Each row is a point on a tangle of strands that fork, close into loops and nearly touch. The rows are in no order.
(in the rows, 128 means zero)
Points whose rows are less than 134 apart are linked; no others are. Some points are linked to none.
K_473: [110 119 138 140 133 108 125 106 145 146 145 118 160 166  74 131 141  84
  81 147 113 129 128 109 144 153  80 124 222 161 140 147 154 117 133 124]
K_839: [ 96 160 108 110  94 111 157  96 158  93 105 146  91  84  88 137 137 128
 150  94 165  93 192 145 131 106 215  66 100  85 115 126 133 107 118 152]
K_898: [157 124 146 102 118 116 151 112 126 111 104 158 141 129 172 103  95 152
 141 157  74  83 161 141 155 123 149 100  59 102 170 129 148 146 145 106]
K_387: [115 174 101 130  69  77 160  91 142 122 126 134  90 100  72 150 181 130
 127 111 140 124 187 149 135 106 189  53 116 117  85 141 127 113 105 138]
K_605: [128 115 135 112  93 130 162 118 110  97 146 136 136 168  88 107 133 164
 120  80  88  96 136 133 141 180 147 102 138 145 150 154 144  93 123 137]
K_251: [140 122 111  86 162 157 145 129 158 109 137 115 161 127 128  86 128 160
 174  68 112 100  91 129 123 134 143  99 109 135 140 192 127 116 140 147]
K_664: [157 131 118 169 128  94 130 151 117 122 153 157  86  50  87 181 153 154
 113 140 178 158 181  84 130 108 167 137 115 122  80  81 106 150 151 155]
K_233: [140  98 120  94 132 212 121 106 127 124 156 135 116 137 141  89 107 163
 154  55 168 148 111  78 136 151 116 114 128 147 118 175 103 120 145 140]
K_330: [136 154 134 160  75  71 142 139 101 147 130 114 125 179  98 162 184 123
  70 168 145 156 131 156 104 132 103 113 171 142  93 125 129  92  86 141]
K_840: [158 159 142 135 103  65 148 170 160  97 129 109 172 120 113 140 161 110
 159 148  98 113 150  84 128  88  89 137 123  59 127  41 122 148 128 108]
K_998: [123 113 128  97 169 154 137 114 108 119 117 174  62 104 188  48  52 114
 215  99 148 134 112 120 139 161 150 131 141 138 119 116 102 113 161 162]
K_19: [132 115 166 115 172 135 113 173  86 159  97 134 110 153 140 119 117 116
 152 161  44 143  89 127 123 169 118 146 149 116 175 117 117  94 139 132]
K_391: [113 139 135 110 115 130 132  77 131 146  99 178  70 150 101 113 115 123
 144 128  82 148 216 135 141 166 131  78 145 111 137 143 122  79 119  98]
K_794: [ 99 104 101 107 163 145  98 130  94 118 103  91 148  84 122 141  96 111
 104 138 195 141 114 116 154  76 136 172 164 161 162 129 159 133 132 164]
K_241: [151 130 127 151 127 116 120 148 170 126 135 125 153 167 160 117 123 143
 116 124 140 142 135 155 148 108  76 145 133 154  94 181 157 129 141  86]
K_440: [136 151 138 130 149  93 121 175 154 109 123 109 156 126 124 141 154 106
 142 145 116 118 130 101 134 115 101 145 136  83 155  78  99 127 138 126]
K_853: [100 149 155 141  90 130 156 103 125 108 123  90 133 196 167 115 159  95
 111 151  71  83  90 165  69 185 114 135 120 134 125 156 148 134 109 100]
K_281: [111 164 122 127  83 113 139 114 132 105  86  88 133 170 183 124 158 121
 139 173 113  98 109 177  92  94 109 122  72 117 122 144 128 126 113  99]
K_369: [129 135 142 138 161  65 179 160 119 155 105 115 108 119 125 154 142  99
 138 143  82 129 147 150 135  90 146 129  68  99 105  82 136 105 118 120]
K_755: [102 158 114 163  54  82 125  81 142 151 122 117  90 157 100 169 140 109
  53 165 152  98 191 187 110 138 140  60 136 129  93 162 151 140  71 118]
K_976: [128 107 122 161  77 119 137 162  90 113 188 126 104 131 104 133 146 142
 105  78  79 101 117 134 112 204 153 147 126 150 118 114 103 157 126 125]
K_339: [113 147 134 153  90  99 138  89 142 173 124 123  67 148  82 170 143 102
  75 153 113 129 190 185 118 154 160  57 111 125  85 145 142 100  84 112]
K_618: [148 135 161 135 166 130  90 181 131 172 139 161 133 137 178 118 138 130
 118 124 117 183  50 175 120 127 132 170 119 165 102 166 127 117 149 117]
K_830: [120 124  98 165  59 114 138 140 109 112 191 111 116 127  93 151 159 146
  89  80 137  92 139 128 108 172 164 115 125 151 101 125 101 160 112 138]
K_564: [138 123 126 134 203  83 176 113 135 127 114 155 159  60  53 185 131 133
 131 142 155 153 164  69 152 112 140 132 168 137 111  87 135 128 151 177]
K_11: [147 106 133 114 129 172 100 100 151 118 105 104 156 185 143  92 101  99
 140 126 106 100  87 131 156 139  30 112 153 124 156 185 198 142 125  96]
K_638: [140 143 124 145  80  88 147 148  90 124 146 111 157 154  80 154 156 140
  72 146 153 158 119 175 130 121 110 152 160 171 100 120 168 122 107 127]
K_617: [124 125  81 154 103 118 113 141 111 114 133 146  79  92 110 154 131 153
 120 128 181 125 156  92 134 116 180 137 122 137 133  88  92 131 142 153]
K_249: [104  98 131 102 111 186 127  92  77 131  98 174  75 147 161  98  73 152
 156 146 133 121 149 129 142 153 160 101  84 116 179 129 117 108 129 131]
K_312: [173 146 166 142 222 122  88 190 138 111 127 154 135  90 168 128 143 172
 142 116 166 179 101  98 109 132 123 183 133 112 115 136  97 148 145 164]
K_291: [104 110 121 126 108 152 113 106 103 131 121 138  90  99 190 119 103 124
 119 182 107  71 133 114 109 157 185 144  65 114 174  90  87 172 139 121]
K_510: [103  97 116 129 106 178 109 117 108 146 151 142  97 118 169 115 100 142
 122 121 126 111 119 124  97 145 180 149  91 140 153 109  55 147 142 124]
K_104: [139 124 118 127 138 157  86 161 107 128 107 124 148 120 154 143 136 171
 122 151 213 176 129  85 145  98  92 172 152 138 120 145 117 134 130 146]
K_117: [122 119 128 117 136 142  99 152  73 125 116 115 155 111 101 148 146 147
 108 141 182 178 110 113 141  97 130 178 168 166 138 133 147 125 126 159]
K_325: [138 131 110 168 126 147 141  80 173 177 144 166 120  98  52 217 105 152
  99 156 121 148 159 118 193 129 154 102 139 156  98  66 149 145 135 112]
K_535: [100 111 131 138 181 101 141 135  87 122  80 126  80 117 136 153  92  89
 111 147 120 117 120 149 120  96 190 150 116 133 171  93 153  88 122 156]
K_447: [142 166 148 113 195 167  80 181 127 101 131 110 185 118 128 134 120 141
 146 114 175 165  41 125  98 110 111 202 157 112 142 117 132 172 119 155]
K_593: [ 96 131  84 107 178 143 104  97 135 119  74 113  88 116 168  98 118 112
 157 114 156 105 144  83 111  89 124  98 136 129 160 140 101 101 119 176]
K_570: [168 129  98 128 155 127 130 146 165 126 116 153 126 107 203  67 118 173
 170 117 120  93  94 101 115  96 142 111  88 137 145 118 107 148 161 157]
K_100: [ 90 129 142 148  81 167 113 115 139 113 123  86 158 199 142 113 154  86
 112 137 143 117  52 141  66 128  81 149 164 139 136 129 149 135 103 102]
K_721: [105 114 107 115 139 126 121 129 126 117  95 104 153 124 140 128  91 115
 127 147 156 124 127 153 171  70 129 165 119 135 158 124 172 134 144 113]
K_922: [101 120 142 157  95  92 131 140 166  99 157 102 160 129  96 147 151  69
 104 138 128 129 114 151 117  99 101 166 135 118 117 100 138 149 139  66]
K_92: [118 103 105 104 106 182 130 114  70 115 112 133 106 135 134 113  88 179
 147 116 141 119 122 110 147 113 158 135  98 157 176 116 138 126 127 149]
K_406: [158 130 106 178  93 120 153  82 158 176 131 149 135 138  69 215 102 140
  93 161 116 125 167 148 184 125 118  91 114 144  93  75 173 155 105  88]
K_663: [139 128 100 111 125 179  80  88 146 154  81  72 164 158 142 106 130 105
 145 122 138 115  86 106 155 113  38 101 142 115 136 186 181 121  99 129]
K_461: [117 129 146 121 124 170 108 143 125 115 119  83 170 170 110 114 147  88
 133 146 132 130  16 146  78 124  91 167 157 133 165 116 149 126 115 119]
K_982: [176 126 150 153  93  81 124 164 126 128 156 155 139 118 182 111 108 133
 139 142  85 125  90 171 148  93 107 151  68 138 107  78 127 181 158 101]
K_159: [141 107 113 108 210 157 134 102 122 115 112 155  81 102 199  60  58 112
 211  92 134 106  78 103 107 129 144  87 134 135 129 129 113 113 143 184]
K_319: [113 115 155  92  64 156 160 107  98  98 122 180 103 156  97 122 119 146
 152  83 101  97 169 155 118 205 160  73 133 116 148 152 152  89 102 138]
K_558: [155 114 108 102 147 238 161  86 125 144 165 101 130 140 119  91 114 166
 174  38 150 142  73  75  83 151 129 109 138 127  96 179 106 125 143 155]
K_404: [110 126 133 123 148 121 133  92 118 116 110 141  90  75 191 115  99  91
 126 180  74  58 156 113 120 162 199 110  51  85 151 106 109 165 134 114]
K_263: [123 118  93 106 140 198  83  92 136 163  82  62 161 160 164 120 115 103
 147 130 159 111  54  97 118  86  75 129 126 111 148 153 147 127 100 146]
K_478: [151 112 159 106 121 129 115 112 165 107 120 158 177 139 190  88  83 129
 139 163 104  92 126 163 166 106 114 116  81 114 160 141 164 163 162  80]
K_463: [160 145 184 126 154 105 118 194  99 138 120 130 136 155 135 125 136 118
 152 145  43 134  80 142 117 165 117 151 137  90 156  72 109 118 136 127]
K_122: [125 159 161 132 127 111  94 185  88 140 157 128 118 117 151 170 135 138
  78 134 168 193 102 192 107 116 133 200 105 152 116 121  98 144 109 141]
K_763: [152 115 106 134 154 124 159 105 149 152 130 164 142  93  45 163  98 149
 115 128 113 136 181 106 190 133 143 122 123 145 136  71 153 133 150 116]
K_989: [167 164 182 135 149 101 116 191 114 113 146 120 153 155 118 129 144 129
 148 134  84 139 105 130 138 146  99 153 136  59 155  29 111 147 118 122]
K_455: [130 134 132  86 144 148 131  81 125 131 119 133 124 150  93  94 145 133
 138  92 147 176 160  79 169 136  80  66 199 147 111 210 152  86 132 148]
K_791: [ 90 108 148 119 134 145 104 144 102 146 114 101 120 156  98 126 157  84
  98 161 117 135  94 136 123 145 131 154 166 147 179 121 125  89 123 141]
K_83: [121 122 136 113 144 133 124 102 140 140 132 129 131 170  98 101 136 118
 100  98 107 129 164 109 152 171  77  76 208 151 140 192 157  95 115 128]
K_866: [ 97 102 128 106 128 156 127 112 164 112 156  98 155 148 115 106 145 112
 100  88 148  98 131 142 123 150 136 105 148 147 144 186 127 114 118 125]
K_703: [126 123 167 105  88 147 149  99 125 128 119 199  75 143  86 140  89 124
 151 103 103 123 208 165 121 214 150  69 147  95 131 134 154  83 106 104]
K_274: [146 145  94 140  53 112 156 124 129  88 118 108 183 186 122 108 145 169
 136 113 111  84 136 120 137 124  74 117 171 156 129 148 182 142 110 139]
K_981: [142 140 138 147 139  79 175 159 126 177 145 111 119 108  66 193 160 105
 114 145 119 137 152 139 144  97 150 123 102 113  76  67 140 122  97 121]
K_365: [174 103  80 125 185 191  95 131 124 144  92 121 135 104 189 110  94 169
 162 100 202 136  73  46 123  81  98 142 122 132 116 142 140 140 119 179]
K_640: [147 132 146 152  95  89 125 133 133 150 140 136  94 131 190 114 151 108
 116 150  63  95 164 144 133 144 125 109  65  99  98 132  91 150 120  88]
K_826: [143 169 164 129 149 142  84 181  95 143 137 135 135 138 166 147 122 134
 114 128 148 198  53 174 103 116 110 212 125 146 134 127 123 138 114 142]
K_114: [157 143 163 143 174  83 117 197 135 129 174 136 134  68 138 163 147 119
 104 124 148 163 152 126 136  98 129 188 106 100 104  68  99 177 135 128]
K_446: [107 147 125  91 117 123 151  98 141 105  86 169  88 114 136 124 105 138
 157 106 152 112 205 160 132 101 177  81  81  90 146 141 135  83 115 128]
K_692: [143 112 133 127 103 127 155 162  92  95 165 118 136 152 102 113 142 162
 114  78  72 115  96 155 135 161 144 150 124 164 135 134 134 125 132 134]
K_15: [122 115  79 137 112 119 137 139 116 100 123 130 134  86 151 134 119 199
 125 125 214 142 168 134 146  73 157 141  81 155  88 145 128 140 139 140]
K_410: [132 142 111 156  80  99 137  88 134 162 102 140 148 164  88 168 121 120
 108 201 124 132 177 143 164 102  96 119 141 126 123  98 170 130 114  94]
K_386: [105 150 144 116  94 157 152  85 113 104 119 122 124 185 169 105 149 143
 117 110  61  76 140 146  78 203 126 101 120 133 136 178 129 129  88 120]
K_89: [139 157 130  93  89 205 152  80 122 122  86 107 161 204 178 107 129 175
 147 109 114  91  96 153  90 104 117  89  89 118 136 177 164 128  82 126]
K_59: [153 142 171 142  86  78 155 157  83 107 132 120 111 150 137 146 138  85
 143 180  64 115 106 161 109 130  88 127  59  86 104  76 143 159 109  88]
K_739: [134  91 159 101 134 194 104 105 167 145 150 170 126 160 199  89  91 126
 120  63 143 121 132 128 126 165 107  91 139 131 132 200 116 124 116 102]
K_905: [124 150 161 117 209  80 147 139 120 161 114 127 149 120  73 174 161 113
 127 148 119 165 140  91 133 146 129 123 186 100 140  71 100  91 126 167]
K_481: [149 148 123  98 101 139 151  95 119 113  95 149 123 136 221  80 112 185
 164 148  79  75 123 126 114 110 155  88  36 122 154 128 128 149 131 139]
K_309: [134 108 112 160  87 119 105 134 118 127 162 135  84  97 110 145 118 123
  97 142  88  94 153 147 146 152 162 136  69 113 138  93 127 173 135 110]
K_653: [125 159 139 120 145 147 121 177 126 112 122  88 178 145 137 139 147 128
 145 115 143 132  23 146  78 103 132 188 130 121 153 100 124 140 121 148]
K_858: [117 142 113  87 140 139 162 112 153  92 136 154  89 100 154  73 112 146
 184  76 177 136 162 118 134 139 155 116 108 124 102 153  93 102 148 144]
K_231: [ 97  94 149 118 126 178 136 110 154 139 180 138 126 139 163  82 122 137
 150  48 125 127 102 150  85 201 164 119 150 142  97 186  78 116 131  96]
K_497: [138 161 111 128  71 104 137  87  95 128  94 152 107 192 112 125 149 167
 117 142  81 117 186 130 142 136 104  83 157 141 132 152 161 107  93 137]
K_299: [139 104 131 122 128 118 150 115 128 134 144 139 137 132  75 142  93 131
 103 131  68 126 154 145 179 144 127 143 122 133 155 103 159 131 149  92]
K_825: [128 121 112 133 158  91 189  95 133 146 120 137 209  76  48 171 145 144
 120 161 153 162 150  89 168  88 152 128 184 147 111 136 145 135 140 147]
K_322: [106 122 159 146  97 160 145 118 137 128 144 102 140 204 166 107 139 106
 104 127 106 100  46 188  70 158 113 154 129 156 115 156 159 142 118  95]
K_994: [135 107 146  57 122 180 133 112 157 104 157 186 110 100 136  76  83 121
 177  72 197 135 173 130 149 172 123 106 137 115 116 170 105 111 153 134]
K_6: [116 108 138 130 171 103 137 129  94 125 101 134  83  92 142 130 102  91
 142 168  51  81 135  99 123 160 173 132  93  93 169  73 120 137 132 138]
K_318: [138 129 141 103 166 153 107 129 116 149  91 122 120 168 145  96 114 120
 150 160  57 123 107 120 136 156  84 107 137 125 174 169 151 103 135 123]
K_627: [147 125 110 107 175 156  91 137 133 152 100 131 114 140 147  85 118 136
 174 123  98 135  99  88 141 133  80  96 136 123 154 169 130 100 139 151]
K_40: [112 104 151 131 116 116 132 127 128 127 142 115 129 145 106 121 121  92
  96 145  63 105 124 173 143 155 135 148 120 130 159 126 152 132 140  92]
K_129: [100  95 143 144 113 139 124 139 138 141 188 144  99 117 165 109 121 122
 105  77 112 130 123 163 108 191 175 139 123 154  99 161  72 138 142  91]
K_850: [122 127 128 116 196 110 139 138  79 108  85 119  93 111 145 115 110 100
 173 143  62  80 113  95  97 152 147 114 129 114 178  97 110  92 130 178]
K_426: [137 161  91 107 194  70 132 133 132 110  97 101 159  88 110 139 143 124
 155 130 140 121 155  65 121  80 112  94 189 122 145 129 116 104 134 192]
K_509: [109 142 122 147 169 119 164 101 133 149 128 149  75  48  36 168 110  87
 153 127 116 147 146  90 143 156 194  99 172 123  98  59 126 107 146 160]
K_655: [145 116 130 151 173  91 116 172 123 104 141 148 108  43 125 158 139 143
 102 125 176 157 163  85 127 104 147 199 117 127 117  94 107 162 156 158]
K_762: [133 173 172 129 171 127  82 182 148  70 142  98 207 109  99 133 154 135
 143 121 180 183  77 127 116 122  94 189 186  93 136 103 131 166 129 135]
K_43: [149 135 116 160  93  87 116 177 142  96 135 114 182 131 138 152 151 161
 126 154 171 157 147 129 139  95  81 166 143 125  84 114 132 142 135 116]
K_298: [164 109 145 155 143  82 140 182 138 158 208 150  95  58 127 148 136 118
  99 113 101 149 161 128 147 112 150 156  77 121  81  93  99 173 144 101]
K_276: [104 132 141 100  83 128 155  91 151 113  92 107 162 160  93 127 131 112
  88 161 143  99 164 180 152  97 154 100 129 123 154 149 187  91  99 113]
K_226: [134 129 141 149 137 121 102 160 170 116 146 123 175 127 140 124 121 108
 127 137 149 168  82 171 129  83  77 183 132 147  96 153 168 153 151  78]
K_967: [ 99 129  98 137 143  95 128 140 133 124 127 129  76  81 103 140 149  97
 132 118 140 116 159  93 129 133 187 125 132 113 137  97  98 113 149 160]
K_87: [145 132 161 162  79  90 130 171 101 109 169 128 121 141 157 133 126 101
 127 142  71 119  85 172 113 133  92 150  87 110 116  86 112 184 131  94]
K_837: [130 149 169 136 131  80 165 130 135 124 129 123 223 108  55 180 153 111
 107 160 157 199 115 144 142  88  95 164 185 108  96  50 158 130 102 118]
K_435: [115 116 136 140 148 187 124 118 174 178 157 112 144 168 182  91 143 122
 134  83  93 107  65 146  61 167 150 120 131 142 102 189  82 129 126 106]
K_227: [144 149  97 111 132 121 152 129 137 101  80 131 117 122 198  86 133 170
 179 122  87  71 119 102 102  98 152 107  72 115 153 123 101 131 128 157]
K_99: [130 109 126 142 123 101 133 117 118 120 131 129 184  69  74 166 140 171
 102 160 178 167 181 110 166  85 135 172 166 158 104 140 159 159 156 136]
K_512: [145 115 154 121 125 159 103  96 164 114 112 152 163 175 187  85  81 115
 137 147  94  91 113 148 150 137  63 109 126 118 150 171 177 159 139  79]
K_442: [155 145  89 125 101 119 104 156 125 121 107 137 125 141 162 113 145 177
 141 148 140 122 154  75 131 105  93 131 124 118 137 104 100 122 130 148]
K_723: [105 124 146 154  76  88 151 112 151  93 150  94 143 160  91 128 159  69
  91 136  99  90 124 152 113 151 112 135 147 121 125 112 160 145 127  90]
K_888: [139 155  92 150  96 125 122 131 118 146 128 133  99 184 195 129 148 172
 123 128 124 117 126 146  74 129 108 104  83 142  98 151  58 125 111 127]
K_230: [108 125 119 148 107 113 131 113 116 144 148 150  94 139  92 144 146 138
  89 128 156 163 174 129 144 145 152 116 156 160 109 152 132  96 135 122]
K_45: [127  94 151 105 203 163  95 123 135 139 136 110 131  93 117 119 120 127
 117 112 177 184 118 110 160 115  96 149 143 164 113 212 152 125 151 130]
K_125: [117 165  89 135  59  94 153  74 131 141 119 144 108 114  76 163 176 141
  82 147 175 149 179 151 136  99 186  62 153 131  85 172 131 107 112 147]
K_253: [155 111  78 129 151 192 120 130 121 131  96 111 155 122 205 112  79 173
 150 111 185 121  79  96 121  48 129 155 104 134 127 128 132 149 131 154]
K_671: [120 118 101  99 134 110 156 110 120 112 115 130 152 118  81 118 136 157
 144 119 151 148 165  90 179 106 140  99 153 153 132 153 158  94 137 151]
K_37: [117 112 107 118 191 143 139 119  84  99  86 134  75 123 180  97  86 105
 192 117 105  92  89 100  83 133 152 114 133 132 152 107  96  91 126 189]
K_321: [118 123 148 156 158 111 125 156 115 176 167 144  79  59  63 171 142  87
 101 120  98 170 149 125 131 169 172 165 139 122 100  78 109 123 130 117]
K_675: [146  89 145  77 147 214 112  96 160 126 163 147 115 114 158  92  85 130
 155  46 187 145 124 109 143 173  86  83 137 121 113 196 109 117 148 128]
K_468: [144 120 144 112 230  84 165 140 115 123 105 122 181  86  77 166 110 141
 139 148 135 170 145  97 142  91 102 159 164 157 123  92 153 112 134 167]
K_606: [116 107  86 130 131 167 139 131  74 103 104 122 113 122 167 129  86 176
 141 100 188 124 111  96 118  69 156 159 117 159 153  99 122 131 123 173]
K_289: [104 132 127 120 141 122 124 102 117 168  89 164  52 120 120 119 109 106
 163 164  66 134 197 103 126 179 140 102 130  97 150 118  99  75 133 105]
K_543: [104 136 123  95 106 152 141 100 127 113  87 101 140 169 158 103 138 142
 135 131 124  88 126 157 121 100 148 112  83 118 149 173 142 109 111 126]
K_287: [141 123 117  87 146 214 139  91 156 157 149 119 152 144 139  79 114 145
 183  44 113 107  79 122  76 154 141  71 117 118 126 199 112 124 122 140]
K_587: [169 118 145 143 113  74 118 172 128 140 196 157 126  82 170 120 116 138
 102 107  88 133 124 164 160 114 133 149  64 146  97 107 105 183 164 112]
K_972: [177 106  68 110 177 174  78 126 145 159  98 118 117 103 173  85 107 155
 175 117 157 124  92  50 137 113  53  92 128 115 153 153 122 128 128 169]
K_434: [141 118 145 141 152 132  98 159 157 150 141 160 133 160 183 102 124 134
 128 124 102 142 105 150 147 137 108 137 125 145 105 181 121 120 157  95]
K_495: [158 167 138 151 122  56 168 146 132 159 142 127 158 105  78 199 186 128
 107 156 153 164 178 108 140  89 124 117 126  97  70  70 117 134  90 135]
K_548: [ 92 124 107 137 130 115 149 109 124 129 136 130  68  60  54 137 130  90
 161 114 137 123 144 102 136 167 216 115 169 115 122 102 114 104 153 163]
K_768: [152 115 120 123 144 109 152 158 136 100 152 140 123 103 118  93 127 170
 164  91  80 124 138  93 144 151 133 122 120 139 136 124 105 115 168 140]
K_389: [102 113 131  95 153 138 144 129 159  98 153  82 173 115 108  95 130 117
 132  87 109  79  96 154 126 145 149 104 121 135 166 176 125 134 146 137]
K_167: [114 139 157 126 128 106 107 152  98 159 144 116 133 131  57 168 148  81
  69 161 112 162 105 147 122 146 142 176 177 133 156  74 130 107 118 128]
K_529: [102 119 109 108 160 159  94 127 182 136 140  67 163 129 126 112 156 104
 115 114 168 121 106 117 135 110 106 111 154 149 132 207 136 116 130 136]
K_502: [158 145  96 157  94  64 142 154 137 122 133 121 160 111 111 158 159 160
 116 152 150 139 188 110 151  90 104 125 115 114  74 102 123 136 120 116]
K_138: [123 130 113 167  62  97 143 117 147 115 166 111 140 146  68 151 163 103
  80 122 104  73 157 126 136 162 151 112 144 124 125 121 141 159 119 126]
K_818: [148 141 162 141 110  77 173 153 115 139 115 111 127 159 102 158 153  95
 130 167  76 136 116 169 124 104  94 132  87  97 108  70 156 109 105  84]
K_360: [137 142 107 147 119 152  97 174 137 110 127 106 188 141 161 141 153 166
 136 136 195 156 104 113 113  87  90 180 140 138  95 143 125 144 130 137]
K_449: [148 147 105 137 160 180  98 115 178 206 141 142 178 167 166  89 141 111
 160 110  99  99  49 122  54 121 149 114 103 120 102 185  98 157 137 122]
K_578: [128 157 114 136 100  90 138  99 127 166  87 139 176 160  87 169 162 112
 110 206 125 153 150 115 143  90 105 114 196 111 147  87 148 105 107 128]
K_215: [120 113 135 165 105 119 131 114 126 163 152 149  71 123  75 166 115 122
  81 131 115 145 177 172 142 173 168 100 129 134  95 125 146 114 127  97]
K_173: [109 154  91 159  73  83 130  97 130 137 136 138 101 152 106 162 158 143
  73 139 177 146 185 156 117 137 137  72 158 157  79 180 120 117  95 141]
K_579: [120 106 134 128 112 111 122 125 164 100 124 124 170 122 157 117  86 117
 127 147 132 116 132 166 169  79 115 154  98 125 148 123 157 158 159  70]
K_450: [101 124 125 133  80 125 143 134  90 127 125  87 133 169 105 132 140 122
  78 154 154 121  94 200 116 108 143 157 117 172 136 123 160 105  98 121]
K_64: [ 71 107 131 118 170 150  88 148 102 160 121  94 100 122 129 115 139  88
 124 135 123 139  98 116  98 165 149 145 165 139 167 134  83  94 127 147]
K_696: [112 132  96 120 136 145 147 120 142 109 125 128 108 113 169 109 137 173
 148  91 194 132 147 113 126  90 163 133  84 140 101 171  98 118 138 139]
K_883: [127 158 151 145 114  95 107 175  91 140 158 129 116 108  90 177 134  99
  73 146 143 183 116 182 120 121 137 192 124 130 130  86 131 138 114 129]
K_254: [128 111 102 142  97 118 124 127 111  99 149 130 141  93  97 160 135 184
  89 125 204 154 169 143 156 102 156 152 117 168 106 154 148 150 135 130]
K_21: [102 127  90 108 163 179  95 113 126 136  88  76 128 142 168 123 122 114
 151 132 155  96  93  76  92  92 117 115 135 121 176 136 108 125 116 176]
K_61: [145 135 139 146 134 112  96 178 169 123 135 135 141 123 168 116 122 111
 134 153 120 115 108 122 134 108 101 165 120  99 148  90  91 160 157 115]
K_272: [118 108 110 152  72 148 109 103 136 116 170 176  82 150 131 131 112 163
  90  81 182  96 193 123 122 190 131 104 151 146 134 150 121 152 122 116]
K_549: [118 119 116 157  34 139 130 104 115  59 140 108 151 160 151 124 125 129
 126 157 121  64 121 111  81 140  78 145 110 122 149  92 129 199 126  88]
K_733: [ 97 134 134 133  91 134 123 134 104 142 120  93 110 176 169 138 140 109
 109 172 137 120  90 184  95 111 132 142  89 139 129 127 103 121 111 114]
K_207: [137 134 120 148  76 135 114 144 137  98 131 113 151 162 180 117 142 127
 143 170 114  92  91 113  96 120  93 152  99 106 146  86  87 169 133 108]
K_849: [149 115 164 123 188 169  94 158 119 139 135 161 117  95 151 122 127 158
 126 109 141 196  83 126 125 123 118 181 121 174 102 198 131 137 156 135]
K_121: [121  99 113 106 207 165  80 116 135 150 145  64 145  87 121 126 127 109
 129 104 185 142  88 105 142 119  83 114 149 146 131 201 154 124 144 151]
K_315: [103 142 139  90 116 110 149  84 149 122  88 141 126 123  99 150 126 121
 116 140 112  90 204 167 140 125 169  86  88  96 157 144 163  97 108 111]
K_846: [118  96 143 151 146 120  93 156 132 156 176 154  84  85 106 136 128 103
  92 111 104 166 159 112 133 188 156 167 157 145 117 122  74 127 161  96]
K_76: [122 166 181 133 157  86 122 167 149  92 124  99 206 104  92 148 152 122
 130 144 184 203 117 140 128  91  99 181 170  78  98  75 144 135 122 107]
K_184: [135 158 157 117 252  78 140 152 142 126 118  95 192 113  83 173 125 116
 137 146 145 152 120 113 131 119  83 129 191 110 143  71 133 115 120 167]
K_698: [104 148 108 104 137 167 115  88  94 141  75 128  64 149 151  97 134 127
 167 117 154 157 137  95 128 111 117  99 142 126 133 166 101  69 115 156]
K_467: [125 138 143 167 167 121 151 133 137 199 140 140  88  65  42 209 144  93
 131 141 100 149 138  96 148 143 187 113 150 120 104  42 132 123 108 141]
K_999: [115 142 110  69 106 163 129  60 101 128  97 147  84 143 111  92 140 123
 166  99 171 169 161  93 166 120 117  77 172 135 121 180 131  78 121 156]
K_603: [139 121 124 155  73  73 147 139 150  96 150 114 163 104  97 154 137  95
 149 157  95 109 148 102 137  87  81 139  98  81 117  42 143 175 131  75]
K_851: [134 108 113 158  44  98 134 124 145  64 159 127 151 128 125 116 111 116
 129 149 112  85 148 130 132 117  81 142 103 108 134  83 155 197 144  70]
K_939: [102  94 148 142 144 139  90 156 128 160 159 126 110 126 143 123 134 100
 103 113  96 152 115 135 113 188 148 164 157 156 133 154  85 118 145 108]
K_965: [118 101 143 136 117 161 103 110 144 141 136 154 107 173 191  99 113 133
 108 115 118 116 139 155 136 159 117 115 118 139 141 183 111 121 129  87]
K_55: [120  99 123  93 133 168 123 106 117 132 120 189  57 107 169  63  68 136
 173 122 131 133 142 111 147 164 150 116 111 119 160 113  96 113 149 136]

How many points has the smallest loop of links through each point below? Write - if it is on no loop.
K_548 | -
K_61 | 7
K_230 | 5
K_739 | 15
K_463 | -
K_315 | -

A piece is all that can be reached along the links. How many separate loops has the piece of each point below (a circle has one, a figure eight two, a Y none), and how many tips (points with one link)?
K_478 | loops 1, tips 5
K_463 | loops 1, tips 1
K_543 | loops 0, tips 2
K_922 | loops 0, tips 3
K_76 | loops 0, tips 2
